Each row is a point on a tangle of strands that fork, close into loops and nearly touch. The rows are in no order.
Points whose rows are less than 79.7 apart are linked; no others are. Some points are linked to none.
K_935: [2.3 3.6 3.1 27.3 8.3 -6.2 -17.8 19.1 -22.9 -7.6 -59.9 -3.9 1.7 7.7 19.5 22.2 -6.7 -1.1 -63.1 -22.0 28.2 -17.5 -13.6]
K_122: [7.9 -27.5 8.8 -12.5 -21.1 -0.4 -17.4 -35.6 5.3 -3.6 1.3 15.8 -42.9 40.1 33.8 -6.5 17.0 3.0 -10.4 -6.2 29.8 -28.4 -20.2]
K_610: [-9.1 4.4 1.9 -25.3 -10.7 -41.4 54.0 -10.9 -11.4 2.2 23.3 -20.5 -14.4 -29.6 5.6 -18.7 -17.5 21.1 -30.4 -5.3 8.0 43.7 8.4]
K_130: [-4.3 -1.7 -5.5 19.2 19.3 1.9 -11.2 -7.7 19.1 -2.4 -6.3 10.5 23.9 14.4 -10.1 21.8 -21.9 -10.1 -22.9 2.6 1.1 -8.6 1.1]
K_484: [-27.8 -8.7 -23.3 25.7 21.4 16.5 -11.0 20.8 -11.0 -17.5 -18.9 7.8 33.1 -26.6 3.3 25.9 -3.4 -11.2 -10.8 -20.1 -24.8 2.9 39.3]
K_153: [-17.5 -10.9 36.7 1.5 -8.4 -19.4 37.2 27.1 -28.5 43.9 -27.1 -29.9 -10.3 -41.5 -28.7 -23.5 12.1 6.7 -32.0 44.6 31.5 18.2 -15.6]
K_496: [-17.7 13.2 -9.8 -8.7 5.4 1.3 34.7 -37.0 34.4 10.2 38.2 13.8 16.7 10.2 -2.2 1.4 -11.1 46.3 6.1 -31.0 13.8 -9.6 18.7]
K_59: [-14.6 -18.0 12.9 6.7 -13.2 12.8 15.7 44.1 -13.6 -31.3 2.4 -0.7 3.5 -20.9 -2.8 -1.5 -31.5 -13.9 12.7 -35.9 -11.0 21.3 14.6]
K_875: [13.2 9.9 24.0 8.9 5.1 7.3 3.9 44.0 -0.2 0.6 0.1 14.3 9.7 4.0 18.7 16.1 -13.6 -18.3 -26.0 -31.3 8.0 -13.8 -10.8]
K_129: [18.2 -10.1 -6.9 1.8 -23.7 4.0 -9.9 2.9 -16.3 23.5 0.5 -38.7 23.1 -12.7 -28.4 -8.5 11.9 12.0 21.7 45.3 -36.2 4.4 -29.7]
K_47: [20.4 44.9 -16.5 3.7 -24.6 15.1 -17.2 -22.7 18.3 0.4 25.0 -14.5 24.8 -19.0 -39.0 -30.9 31.5 10.2 37.2 46.5 -27.7 11.8 25.2]
K_799: [-6.5 1.4 -12.9 -3.3 -0.5 -11.2 -16.3 -0.8 -5.2 -33.9 -6.3 13.9 -35.7 17.1 3.6 10.9 -12.4 -40.7 -26.0 -10.7 -15.6 -39.1 -23.8]
K_4: [-0.5 -2.3 -45.6 -15.3 37.0 -33.9 -25.0 -40.7 -7.5 -2.0 6.2 8.0 -50.8 18.1 -27.6 16.2 10.8 17.3 32.7 22.7 -5.4 -17.9 -15.0]
K_18: [10.1 -1.3 21.5 37.6 12.3 -1.3 -52.5 38.8 -38.3 2.1 -39.9 -10.4 33.8 -7.8 6.4 17.8 -25.4 -24.8 -31.9 -0.7 23.5 23.7 14.9]
K_228: [-2.9 -0.3 3.6 2.2 -7.2 -7.4 -31.0 -31.2 13.3 0.5 5.2 25.0 -5.0 52.6 11.0 24.4 0.4 -16.7 -45.1 -3.4 9.5 -43.5 12.9]
K_365: [7.0 11.3 8.3 -8.8 26.6 -39.0 -12.7 2.5 -11.6 13.6 5.3 -18.3 -15.6 -12.2 -28.9 -3.9 6.6 -40.8 -29.1 61.4 0.1 6.2 2.8]
K_949: [16.4 -2.4 5.2 -31.5 -17.4 -10.0 13.1 -2.2 4.3 -22.7 23.8 -0.9 -27.1 -6.8 20.1 -19.9 -9.7 -25.5 20.0 -10.8 -1.1 2.5 -19.6]
K_986: [16.7 -10.7 -7.5 -14.1 1.4 -14.7 8.9 1.5 -10.0 29.5 9.9 3.9 -25.8 8.0 20.3 -13.1 25.1 57.2 21.8 -6.6 0.0 13.8 -47.4]
K_40: [-11.3 26.8 -33.7 18.0 10.0 10.5 -12.2 22.8 9.8 -0.6 -20.0 52.0 15.6 15.7 2.4 15.4 38.9 50.9 24.4 -43.1 -7.7 -22.1 13.5]
K_819: [11.2 3.7 1.0 -40.7 -5.9 3.4 -3.0 3.9 0.4 -37.5 35.0 -2.6 -33.7 -13.3 5.0 -21.6 -21.6 -52.3 17.0 -3.9 -0.6 20.4 11.1]
K_348: [19.3 -38.0 19.7 15.1 -21.2 35.8 12.8 44.2 0.6 5.4 -13.5 -35.0 40.9 1.0 9.4 3.3 -24.5 9.1 35.3 -3.0 -7.5 19.9 10.3]
K_171: [9.2 3.1 30.0 26.6 -14.8 -38.3 -19.7 40.0 -45.7 16.0 -24.3 -43.5 -18.9 -20.2 -52.0 -3.3 4.7 -30.8 -28.2 50.2 6.2 14.5 -4.6]
K_973: [17.2 -14.9 31.0 12.0 -13.7 20.6 29.6 25.5 13.4 18.5 11.0 -30.0 34.0 2.5 20.1 -4.8 -18.7 25.0 10.6 -4.4 9.2 30.7 2.7]
K_81: [-30.2 -37.8 -20.2 18.4 10.3 25.5 8.9 -11.2 -7.4 -12.2 -24.7 -0.7 -15.7 19.6 21.8 13.2 -25.2 32.4 -1.8 -1.5 14.4 -26.6 -25.6]
K_915: [-20.3 -6.8 17.1 -2.1 -5.0 13.5 41.2 16.8 8.3 -26.7 15.9 4.6 18.9 -1.9 19.2 4.1 -27.3 7.7 1.6 -47.4 13.0 8.4 12.0]
K_316: [11.3 -13.5 2.1 -7.9 -6.8 4.8 -9.6 -5.3 -1.8 -29.5 -8.0 4.3 -26.4 12.5 39.4 -5.7 -17.6 -28.2 10.0 -12.5 -14.3 -15.7 -28.5]
K_805: [26.9 17.6 3.5 0.6 2.8 -7.3 -21.1 17.1 22.5 0.7 4.2 10.8 17.8 17.1 0.7 -0.4 -2.4 -52.7 20.4 8.3 -27.5 -6.8 -2.6]
K_984: [24.3 -6.7 -7.1 11.8 0.5 15.2 -13.4 -2.7 2.9 24.7 -12.5 -7.3 29.6 -11.1 28.8 -10.4 18.7 39.1 35.5 5.4 -11.5 24.1 7.7]
K_712: [23.0 16.5 -9.1 -25.3 3.1 -22.4 -23.5 -6.6 -16.5 1.0 6.0 8.2 -12.6 -31.7 21.2 -6.0 34.7 -4.9 1.6 -12.6 -25.5 1.9 -1.1]
K_327: [-21.0 23.1 -29.1 12.0 37.8 -20.4 -17.1 -14.6 10.7 5.9 1.0 34.4 2.0 20.8 -24.5 29.5 15.2 17.7 -11.6 -13.0 -11.8 -40.2 6.6]
K_84: [3.9 -2.7 41.4 -28.5 -35.1 -35.3 43.3 14.8 -10.2 -18.3 -7.3 -10.0 -52.0 -9.5 8.7 -52.7 -16.8 -21.1 8.8 -10.5 28.4 51.5 -16.0]
K_273: [11.7 -45.2 47.6 -7.5 -6.4 18.0 -1.5 1.6 -14.2 -13.2 4.8 9.9 -0.6 1.3 40.6 -16.7 -5.2 -33.0 2.5 -17.0 46.0 34.4 38.3]
K_73: [-11.6 45.8 -11.2 10.1 10.6 30.6 21.3 8.0 49.7 9.1 16.4 42.7 35.8 17.8 -27.3 1.8 19.6 4.7 -5.9 -22.2 -14.8 -15.0 21.0]
K_162: [18.6 -5.1 32.3 -26.7 -10.2 -9.5 18.2 -33.7 10.9 27.6 25.1 14.0 -5.4 18.4 30.8 -16.0 19.8 17.4 -18.7 -10.4 25.4 12.8 0.7]
K_480: [10.1 13.6 26.9 -32.5 -35.1 -43.1 42.5 12.6 -13.6 -10.5 -1.8 -10.0 -21.9 -19.8 7.3 -39.4 -7.5 -2.9 -24.9 1.4 19.5 51.4 -3.7]
K_202: [-6.1 -30.8 -11.4 24.9 -13.5 17.3 22.2 32.0 -22.2 1.0 2.2 -38.4 1.4 -32.4 -10.5 -5.5 -28.2 28.7 9.1 16.1 -26.8 2.5 -28.0]
K_942: [-8.7 50.5 -11.5 -0.7 0.2 13.9 33.8 -18.6 41.8 4.5 23.1 31.3 23.2 8.8 -10.1 -8.2 10.3 38.6 26.1 -21.1 -10.8 4.2 24.7]
K_105: [-8.4 -1.4 -32.6 -14.7 -0.8 37.4 17.8 -0.6 23.0 -40.2 -19.4 37.1 1.1 13.9 12.0 -9.7 2.8 -18.4 43.3 -27.3 -33.1 -10.4 20.0]
K_916: [18.6 3.2 13.9 1.2 -13.2 -18.4 22.3 17.9 -2.1 6.1 -4.7 -2.4 -29.1 -13.1 37.2 -12.9 7.2 4.4 -26.0 -13.2 18.0 -12.4 -39.9]
K_376: [-29.8 10.5 -40.2 18.1 2.0 22.5 -13.6 -4.6 20.7 -7.9 -28.1 54.7 19.1 34.8 1.4 40.0 33.0 21.6 -12.3 -33.8 -10.7 -18.2 21.6]
K_910: [20.3 -13.1 12.6 -21.2 -25.8 -14.8 14.7 -30.1 28.7 21.8 26.2 14.4 5.4 36.0 44.7 -8.4 21.1 42.7 17.8 -34.8 23.8 8.3 -6.4]
K_740: [27.5 14.7 21.2 -2.9 -24.3 12.7 -5.2 -9.6 29.9 34.1 26.7 -1.7 13.8 2.3 -1.6 -26.5 15.5 -14.5 44.1 36.9 -14.1 18.2 -10.9]
K_389: [1.9 -18.9 35.1 17.1 -19.1 11.0 0.4 53.9 -30.9 -3.2 -9.3 -14.3 -5.3 -31.5 8.6 -9.1 -19.1 -9.0 14.1 -33.3 20.5 31.9 7.5]
K_430: [-30.7 7.6 -31.2 2.7 27.7 -7.9 7.1 2.3 -20.2 -12.8 2.5 -5.8 -11.0 -28.5 -18.7 34.7 -7.6 16.2 -20.4 -20.0 -26.1 -26.1 9.6]
K_626: [-0.8 -11.0 -31.8 22.9 12.6 38.8 -5.2 19.8 5.3 12.2 -43.8 -3.0 44.7 31.9 -9.2 23.8 -26.4 20.7 16.8 22.4 -23.3 -10.0 -16.1]
K_199: [4.0 16.1 -10.5 -30.2 -8.1 5.8 11.7 -9.0 34.6 -15.2 25.7 31.9 -11.0 31.8 11.0 0.3 0.4 -14.6 9.0 -29.0 -11.8 -37.8 -0.7]
K_213: [6.0 -8.3 27.3 -23.3 16.4 -26.0 21.8 -13.7 -14.7 24.0 -9.9 -8.0 -35.1 -12.2 -14.9 -7.9 24.6 -21.6 -34.3 56.5 13.4 4.3 -18.2]
K_229: [10.3 42.0 -14.2 11.4 -8.7 18.3 -20.6 41.5 2.3 -3.9 -4.9 -1.1 41.4 -4.5 -47.1 3.2 15.5 -29.6 9.8 16.1 -47.6 -8.1 17.6]
K_149: [10.7 -32.7 46.6 -6.6 -22.5 5.8 11.5 5.9 -13.0 -21.9 -6.0 -7.4 -15.9 -16.4 47.6 -31.4 -8.2 -11.4 2.4 -22.7 33.8 52.8 22.2]
K_297: [2.1 -37.2 10.9 9.8 13.7 34.4 -10.1 -3.1 -1.2 -30.9 -25.2 9.3 14.9 40.0 39.3 13.1 -15.0 -21.0 -5.5 -19.0 22.2 -30.3 17.8]
K_847: [2.7 -0.6 13.6 26.6 21.6 -7.8 -46.6 6.0 -17.7 -10.3 -54.9 -13.1 11.5 -0.9 4.6 18.0 -25.7 -14.5 -62.1 3.3 30.2 1.2 -0.6]
K_472: [-17.8 -17.4 -11.6 -5.0 -11.9 9.0 -20.9 -21.7 10.2 -10.8 -21.7 20.0 -8.1 74.5 5.1 41.5 -14.5 12.6 -42.3 -15.9 15.3 -46.8 -8.6]
K_79: [6.8 -14.5 4.4 3.5 -13.8 -1.8 -27.9 17.9 -38.9 3.9 3.8 -21.6 4.7 -53.5 -13.4 -9.1 12.4 -19.3 -0.6 20.1 -20.2 24.6 15.6]
K_540: [16.8 65.5 -35.9 -2.3 -10.9 23.9 -1.3 37.0 22.0 -11.4 -1.5 10.4 21.9 9.9 -47.8 -5.9 20.8 -40.5 21.7 19.6 -60.3 -11.4 0.1]
K_846: [-27.7 10.4 -24.1 -1.6 16.7 -5.6 19.3 10.9 -7.2 -28.7 16.0 -6.9 -2.8 -37.5 -22.5 21.9 -17.7 -27.0 -10.8 -14.0 -14.9 -13.6 16.5]
K_488: [17.1 14.9 6.3 -14.4 9.5 -17.1 8.0 -29.8 28.2 31.9 42.0 6.2 -12.2 13.7 4.3 -11.9 15.1 2.6 1.9 10.5 11.0 -0.7 -13.3]
K_262: [-22.7 -11.3 24.0 -16.2 6.8 -28.8 38.6 6.8 -6.8 17.1 -35.9 -21.1 -35.5 -44.6 -23.7 -31.4 20.9 -6.7 -28.5 56.4 26.8 9.7 -18.5]
K_869: [25.4 2.4 37.8 7.3 -3.9 -9.0 -10.2 27.6 -1.9 -2.3 -7.0 -2.7 -18.4 24.8 -7.8 -14.9 -35.8 -47.3 5.9 26.0 6.9 -2.3 -40.5]
K_64: [19.8 -0.5 8.2 -2.3 -10.3 -9.3 23.8 9.8 -5.1 33.0 -5.5 -18.3 -15.9 -8.7 24.4 -11.6 1.6 41.2 -8.7 3.1 7.5 4.6 -49.2]
K_91: [-18.6 7.1 -21.9 20.8 22.4 3.5 -4.4 3.4 27.9 5.7 -38.7 -9.4 26.4 27.4 -23.7 32.4 -32.0 12.4 -16.2 28.6 -13.2 -17.2 -28.6]
K_109: [26.4 19.0 -16.6 -22.7 -11.2 -8.7 -26.9 2.9 -15.9 -1.6 19.1 -6.1 12.8 -55.0 1.3 -9.6 13.6 -4.6 11.9 -3.0 -31.3 20.1 17.7]
K_632: [-26.5 -3.9 -27.6 13.3 18.2 1.0 -21.6 -30.9 9.6 4.9 18.4 32.1 1.7 31.9 -11.7 19.1 16.1 40.2 12.2 -21.8 16.0 -33.8 7.3]
K_537: [-34.0 -39.3 -19.2 28.8 21.1 27.5 6.0 2.5 -14.4 -9.3 -44.2 -31.1 5.1 3.3 2.8 14.9 -43.0 11.5 -10.3 12.5 4.3 -12.0 -26.8]
K_791: [-18.8 -12.7 -32.9 -8.1 15.8 -2.8 -20.5 -44.6 -11.2 -21.5 19.5 3.9 -23.2 -18.0 13.7 2.5 10.3 17.2 3.5 -20.1 -9.6 -0.7 30.4]
K_883: [18.8 -6.8 5.2 -12.6 -13.0 -2.1 -15.8 -12.3 9.9 37.5 13.2 -20.9 25.5 0.7 -21.2 -21.1 33.9 8.3 32.4 63.7 -25.7 10.9 -31.4]
K_214: [-17.2 18.3 -9.3 -31.8 -17.9 -34.2 39.7 2.4 -4.0 -34.0 36.6 -27.6 -22.4 -33.8 -8.8 -18.2 -25.4 -2.1 -6.9 -5.0 2.8 25.0 15.5]
K_550: [7.2 21.5 -19.8 -14.8 1.6 8.4 -2.8 -46.8 19.1 7.9 23.2 -2.9 7.7 -16.4 -27.0 -31.7 21.8 21.6 48.4 34.0 -17.1 22.9 23.2]
K_549: [-33.4 -0.5 -28.0 -17.4 27.8 -15.7 14.8 -54.7 -16.8 -13.4 32.8 -11.6 -35.6 -35.5 -6.5 2.2 8.6 13.2 -0.7 3.7 -8.0 1.2 21.9]
K_54: [28.2 -21.6 30.6 26.8 -9.5 11.7 -47.4 32.8 -51.5 20.4 -40.9 -28.2 23.1 -13.7 7.7 2.5 -0.9 -24.6 -26.9 23.0 10.9 23.3 -8.6]
K_536: [-8.6 -17.9 7.2 -8.1 -11.3 18.2 36.8 -3.6 25.8 -23.5 19.6 5.4 13.8 10.7 18.7 -4.8 -35.2 5.9 34.1 -24.7 -0.3 17.1 17.4]
K_383: [-30.3 0.3 -44.4 19.9 32.2 27.3 -19.9 7.9 1.5 -13.7 -39.8 31.6 37.4 -0.6 4.2 38.2 13.9 3.3 -14.9 -28.0 -22.9 -9.9 22.0]
K_206: [8.0 -18.2 31.0 9.2 -4.2 25.8 17.8 50.1 7.9 -3.8 -11.1 10.5 12.0 36.1 20.7 6.1 -36.7 -37.7 34.1 -17.2 13.0 -1.0 -7.0]
K_372: [10.4 20.7 19.2 -1.0 1.1 -7.4 -19.2 44.9 -1.5 -14.1 1.1 15.8 8.6 13.7 -18.6 -1.5 -35.8 -55.3 10.1 10.4 -18.8 -6.2 -24.9]
K_771: [2.4 -9.0 -5.9 10.7 18.5 4.0 -36.9 -31.2 4.2 10.8 -11.1 -3.7 18.1 -10.6 -1.3 4.1 -2.2 -16.2 -11.8 21.9 -14.0 -1.1 9.4]
K_41: [-7.1 -8.6 -25.7 -5.9 3.1 -23.5 -5.0 -9.5 -18.1 -15.5 -12.3 1.1 -37.6 -7.0 16.1 13.8 -3.7 30.4 -1.2 -16.2 -18.7 -30.0 -43.1]
K_87: [2.6 -3.4 4.9 22.2 -5.4 -6.1 10.4 8.2 -26.2 0.9 -33.7 -8.4 -17.8 -9.3 30.8 7.4 -1.3 5.1 -42.5 -17.9 26.9 -24.6 -28.5]
K_106: [8.7 -37.1 37.8 7.1 -1.2 18.7 -18.6 4.8 2.1 -13.5 -9.7 10.3 0.2 35.1 39.7 6.1 -11.4 -35.5 -1.2 -14.1 31.6 -1.5 27.0]
K_607: [-12.3 -0.9 -6.2 21.4 17.2 12.9 -42.6 33.9 -26.2 -10.2 -28.7 -2.4 32.5 -21.7 -15.3 22.5 -16.6 -27.9 -19.2 -5.2 -12.7 14.5 29.8]
K_579: [-3.0 1.9 10.7 2.9 6.3 29.7 13.1 -3.7 61.3 -13.6 1.3 52.8 23.3 50.9 4.7 1.4 -8.9 -43.4 22.3 -9.8 5.7 -21.0 13.4]
K_65: [3.6 -9.4 15.8 6.3 5.5 32.3 20.7 31.3 39.1 -5.0 -14.7 26.8 30.0 47.5 3.6 24.4 -24.2 -33.0 14.3 -15.9 7.5 -13.0 -8.2]
K_739: [-29.7 -19.4 -36.5 0.7 27.9 -22.9 -16.1 -24.6 -19.5 -22.4 5.0 4.7 -48.1 12.2 -11.2 15.8 -10.1 20.8 15.0 4.2 -15.4 -21.9 -26.2]
K_612: [12.1 -12.4 37.2 23.6 -7.3 5.2 3.0 25.2 -5.2 2.8 -19.0 -9.4 -17.2 9.4 9.6 -13.7 -24.2 -31.7 -2.2 12.5 33.6 7.7 -33.3]
K_592: [-12.2 -8.2 -14.8 -16.5 1.2 -36.4 11.8 -33.4 -30.2 7.7 15.2 -1.5 -57.3 -7.9 3.5 10.2 40.7 43.4 -45.1 -12.3 26.2 -24.3 -1.1]
K_386: [2.5 -22.9 -13.7 11.5 15.5 -9.9 -14.9 -13.1 4.9 33.4 -9.0 0.3 -4.0 15.5 -6.5 0.3 2.3 28.3 15.4 30.6 -1.0 -14.5 -40.5]
K_368: [-10.4 -5.5 8.8 -25.6 -0.1 -38.1 36.3 -28.0 -4.8 15.2 15.2 -2.8 -16.8 -20.2 6.8 -22.9 16.9 32.0 -36.7 5.0 20.2 43.0 16.6]
K_651: [3.7 23.6 -24.0 -24.2 -0.5 -7.1 -11.6 -5.1 11.9 -38.3 6.3 28.3 -18.8 16.4 5.4 10.4 4.8 -46.9 -8.8 -22.3 -37.4 -41.1 0.8]
K_547: [12.9 -21.4 17.3 -15.7 -9.4 -3.6 -34.4 -38.7 12.0 -3.7 8.1 23.1 -18.4 40.7 18.6 1.3 13.9 -28.8 -33.4 9.4 30.4 -19.3 -7.6]
K_470: [-17.5 23.4 -37.2 12.7 33.9 -30.3 -14.7 -8.3 -14.5 3.8 -13.1 3.4 -10.6 -1.1 -23.2 40.7 9.5 29.9 -16.1 -6.3 -28.6 -35.9 -4.5]
K_185: [21.5 28.6 6.3 19.3 -14.0 -4.3 -45.5 16.8 -3.1 2.2 -4.3 -22.6 33.0 -1.5 -57.7 7.4 1.3 -40.7 0.7 47.0 -24.8 0.7 16.9]
K_719: [-35.9 -20.1 -24.9 22.6 13.8 16.9 30.0 25.4 -2.4 -10.9 -8.9 -20.0 8.6 -15.0 -20.2 15.4 -43.3 10.2 3.8 11.8 -16.5 -16.1 -30.3]
K_224: [10.7 1.2 2.8 9.7 -20.9 -4.4 22.5 10.7 -22.4 23.8 22.6 -52.1 27.5 -21.0 -50.8 5.7 17.1 21.2 11.3 55.2 -33.7 -1.6 -24.0]
K_187: [-19.4 1.8 -17.5 -13.9 0.8 18.4 -2.8 -42.1 18.3 -25.7 16.1 24.6 0.0 -7.1 16.7 2.3 19.8 12.7 8.4 -38.2 -8.3 -13.2 43.4]
K_175: [1.2 16.0 -5.0 14.9 13.5 15.7 -52.1 -14.9 15.9 -0.9 -25.4 24.6 22.1 2.6 -1.8 3.8 14.9 -11.9 15.6 9.5 -22.8 3.9 29.8]
K_502: [7.7 5.8 4.0 3.9 -11.7 -16.5 18.2 22.0 -38.4 19.8 19.0 -62.0 -0.2 -39.6 -50.8 10.1 20.0 10.5 -11.0 47.0 -22.6 10.5 -5.6]
K_72: [-4.8 44.4 -31.3 21.4 4.4 2.0 -18.4 14.5 1.4 18.3 -10.7 30.8 23.6 -0.3 -9.3 3.6 31.8 62.4 38.8 -15.7 -15.8 -11.8 -0.6]
K_382: [-11.8 -36.8 -21.3 0.9 -2.7 9.7 23.1 -5.7 -20.5 10.1 -1.3 -27.5 -5.9 -11.7 6.6 -6.5 -22.3 49.9 30.2 4.5 -16.1 11.2 -35.3]
K_270: [-6.2 -3.9 -21.3 -11.3 6.6 11.2 -3.1 -42.5 22.9 -3.8 15.9 -14.5 3.3 -20.9 -11.1 -16.7 -2.7 -8.4 43.0 23.8 -15.3 19.7 17.6]
K_924: [11.3 57.7 -26.1 -19.3 26.0 -15.4 -12.5 -24.4 35.5 -2.0 33.0 13.4 -16.7 23.2 -24.4 0.1 10.2 -23.0 17.1 6.9 -15.5 -33.0 -1.3]
K_893: [-15.5 -15.2 -8.9 11.8 15.2 31.8 4.8 -7.9 13.9 -2.0 -14.7 17.6 19.2 24.2 16.0 14.0 -16.3 37.7 24.3 -23.2 -4.2 -12.3 -12.3]
K_469: [-1.6 -5.4 -23.1 -22.7 0.8 -25.7 -24.3 -37.1 -0.5 -7.7 26.1 27.9 -41.9 22.1 1.4 1.7 31.6 22.5 34.2 2.2 12.3 -24.9 -14.3]
K_448: [-2.4 -0.7 29.4 -11.9 6.8 -4.4 7.9 -2.5 4.0 -1.5 36.7 1.4 8.0 -26.0 0.8 -12.1 -9.7 -19.7 -6.8 -7.3 18.3 28.1 23.2]
K_449: [8.7 -10.5 -12.9 -28.8 -18.5 -6.5 -27.1 -45.0 4.3 4.1 33.2 18.8 -32.9 33.6 20.1 -0.8 18.0 29.1 1.8 -13.2 22.6 -19.6 1.4]
K_744: [-7.3 14.4 34.8 35.5 15.3 -17.9 1.3 38.5 -30.1 11.4 -30.9 -21.9 -8.1 -26.8 -8.1 1.3 -13.9 -28.9 -39.6 -0.6 44.4 -9.3 0.4]
K_854: [18.4 19.7 16.8 3.5 9.2 -18.8 -27.6 4.0 -3.7 15.8 22.5 -19.3 5.3 -15.0 -55.3 -0.3 -0.4 -53.6 0.3 58.7 1.6 15.1 17.5]
K_436: [1.7 -20.2 -0.9 23.0 0.7 42.8 16.5 53.7 -7.0 11.0 -23.9 -12.5 49.3 20.6 0.8 18.8 -26.9 6.2 7.9 5.3 -14.7 -7.4 -5.4]
K_959: [13.8 -40.8 20.7 -25.3 -17.3 7.0 20.3 -3.9 -14.6 -8.5 -26.4 -11.0 2.8 -20.1 55.6 -24.8 -5.6 12.5 7.5 -8.6 21.6 63.2 18.0]
K_288: [-9.0 -17.1 -7.9 -6.6 -4.2 -0.5 13.8 -29.8 -4.3 -1.5 4.9 -1.2 10.9 -5.7 53.3 1.8 13.4 48.2 6.7 -48.1 19.6 37.7 33.1]
K_424: [24.4 33.6 5.4 15.9 -23.5 34.5 -9.9 -3.3 37.1 20.6 9.2 2.7 32.7 4.6 -15.5 -21.2 23.6 11.7 40.4 30.6 -24.2 1.7 1.7]
K_786: [2.6 3.3 51.4 20.5 -12.3 -6.8 9.7 32.3 -16.7 24.9 -8.6 -19.4 -15.1 -14.9 5.3 -18.4 -1.9 -21.3 -21.0 -10.4 58.0 13.3 -17.6]
K_500: [-25.0 14.3 -7.7 -21.1 3.3 -6.5 23.1 4.6 -5.2 -36.1 41.0 -17.0 -19.5 -34.5 -32.9 1.4 -31.9 -31.9 -9.0 -23.6 10.3 8.3 26.0]
K_453: [-1.5 -5.5 12.7 -13.8 -16.1 16.7 1.5 -8.2 42.5 -22.6 21.2 41.4 8.3 46.8 13.6 8.0 1.1 -36.9 0.4 -26.3 0.6 -40.8 3.1]
K_459: [-11.7 21.5 -24.7 21.7 26.2 14.4 -30.3 -11.0 37.5 0.8 -35.2 46.5 16.9 52.0 -22.7 21.7 1.5 30.3 19.1 8.0 -13.4 -15.2 -10.3]
K_988: [17.1 -10.3 -3.1 -21.4 -10.7 -9.0 10.2 -17.2 -1.7 16.2 3.9 12.3 -10.3 42.0 42.6 -3.5 20.6 65.6 36.1 -22.5 33.2 9.8 -29.8]
K_301: [10.9 -25.0 -1.9 -32.1 -13.3 -8.0 18.1 -24.5 -20.8 -0.1 -12.3 -2.7 10.6 -19.7 53.5 -18.2 10.5 42.4 -2.8 -11.6 8.0 69.0 26.0]
K_830: [-7.2 -5.1 24.3 18.3 -14.3 -27.0 3.2 43.5 -44.7 8.8 8.6 -51.9 -11.3 -41.9 -61.5 -7.4 5.7 -22.5 -11.9 47.3 -7.9 11.9 -2.3]
K_140: [-29.0 -4.9 -5.5 -9.4 -6.0 -10.0 30.2 -41.9 14.9 5.7 43.0 1.5 -4.6 -1.9 -4.6 9.6 -10.7 32.3 -26.3 -22.6 18.3 -10.9 20.7]
K_865: [-16.6 28.0 -2.3 14.1 8.3 39.0 18.0 27.2 44.1 3.5 -8.0 33.2 45.5 0.9 -18.8 4.5 12.9 -21.1 9.8 -13.5 -13.0 -2.4 32.2]
K_781: [12.0 -0.2 -16.7 27.4 14.7 34.2 -42.9 -10.2 6.0 18.4 -32.5 10.9 33.6 5.4 10.6 7.4 23.3 24.8 28.1 1.2 -8.4 4.6 5.3]
K_143: [-11.5 -11.2 -4.5 -5.4 -6.6 25.7 16.0 -26.2 3.3 -13.9 11.1 17.5 25.0 -4.7 40.2 5.9 11.5 33.7 4.3 -51.9 7.7 -4.2 53.1]
K_747: [37.4 15.8 -2.7 -10.4 -8.5 -12.0 -27.1 -8.2 -7.5 -9.6 -0.5 27.3 -19.2 -0.4 46.0 0.9 30.2 5.9 1.5 -34.3 -20.9 -26.0 -8.4]
K_295: [9.8 24.5 -11.6 -13.7 23.2 -20.1 3.0 -34.1 26.8 16.3 28.1 1.1 -14.1 -0.5 -23.6 9.9 7.3 0.9 9.5 11.0 -11.0 -27.4 -6.8]
K_420: [-36.9 1.0 -13.3 1.8 17.7 -13.1 37.0 -51.5 2.9 -7.7 34.9 -22.3 -14.5 -19.8 -17.0 4.9 -8.9 17.5 -12.8 -4.2 6.2 -7.5 21.3]
K_704: [10.6 4.9 41.4 -10.7 -12.7 -26.9 29.0 22.9 -31.4 31.5 3.0 -25.3 4.4 -47.0 -15.1 -26.3 28.1 9.3 -41.6 24.2 12.3 30.5 5.2]
K_574: [-14.2 -13.7 5.8 -29.3 -3.5 -23.8 27.2 -38.3 -9.9 5.6 4.9 -7.7 -44.0 -18.2 9.4 -7.1 32.0 20.8 -35.8 -2.2 22.6 -5.0 -5.7]
K_263: [-7.8 12.2 28.5 41.9 3.6 -32.9 -23.2 38.5 -41.1 8.4 -30.8 -21.7 -9.5 -17.2 -39.8 2.1 -12.9 -39.7 -38.8 15.5 16.8 7.4 -1.4]
K_209: [28.4 4.7 22.0 -9.6 -3.2 21.4 -11.6 -8.3 36.0 6.4 18.9 11.2 11.0 8.8 2.0 -16.1 0.9 -43.9 27.2 16.6 -5.7 2.3 1.6]
K_342: [10.0 -25.9 12.2 17.3 -23.2 10.2 -48.2 22.6 -46.0 6.0 -19.7 -36.4 27.4 -35.4 -9.8 0.9 15.6 -10.5 -13.4 34.5 -16.5 33.5 13.8]
K_142: [20.8 65.5 -33.4 -19.0 5.9 -0.4 -0.6 15.5 33.9 -1.1 10.7 13.1 0.1 19.2 -34.9 2.7 12.4 -27.8 22.6 18.5 -34.6 -24.7 -4.7]
K_816: [-19.8 -19.9 -19.3 24.9 12.7 11.3 -13.8 -17.4 -8.6 -8.8 -26.5 -1.2 -17.6 48.2 25.5 21.0 -16.5 19.4 -29.9 -12.1 17.0 -41.8 -33.8]
K_396: [-13.2 10.8 7.9 -26.8 -13.7 -22.7 34.1 -24.2 1.4 -13.5 43.6 -7.9 -45.3 5.6 -7.4 -6.1 -11.9 -23.5 -28.4 -12.7 25.1 -19.5 0.7]
K_45: [4.9 11.5 -22.7 -40.1 11.5 5.3 -1.0 -21.6 14.4 -20.1 39.3 -11.0 -18.4 -16.1 -15.9 -20.0 -12.4 -43.5 25.4 25.2 -12.5 1.4 15.3]
K_570: [5.8 -5.4 51.6 25.6 -24.1 1.5 13.2 54.1 -29.1 21.4 -18.2 -21.2 -13.8 -28.5 -3.9 -35.1 -15.0 1.3 -8.2 -31.7 41.4 45.7 -5.8]
K_675: [9.1 -14.5 2.8 0.8 -8.8 5.7 19.3 0.0 13.1 37.4 -1.9 -17.4 30.6 -1.4 20.9 -11.6 2.5 51.7 30.0 4.6 3.8 40.0 -10.0]

A piece is two or more points that can be reached from each other along the links. Count, over all rows, the pieces, the separate loops (a circle has one, a figure eight two, a Y none), the forks (points with three links) and the tips (points with one).
pieces -> 6
loops -> 2
forks -> 5
tips -> 13

A fork is a point with three links, a tip a point with one. Leave the first point through the second and follow the links. Name the first fork or tip that comes.
K_740, K_883 -> K_786
K_295, K_924 -> K_704
K_472, K_228 -> K_41
K_488, K_162 -> K_18
K_199, K_651 -> K_740
K_149, K_959 -> K_865
K_41, K_739 -> K_81
K_270, K_45 -> K_206

How many points has the smallest loop of links through each point below? Write none if it is on no loop.
K_365 -> none
K_436 -> 11
K_786 -> 15
K_915 -> none
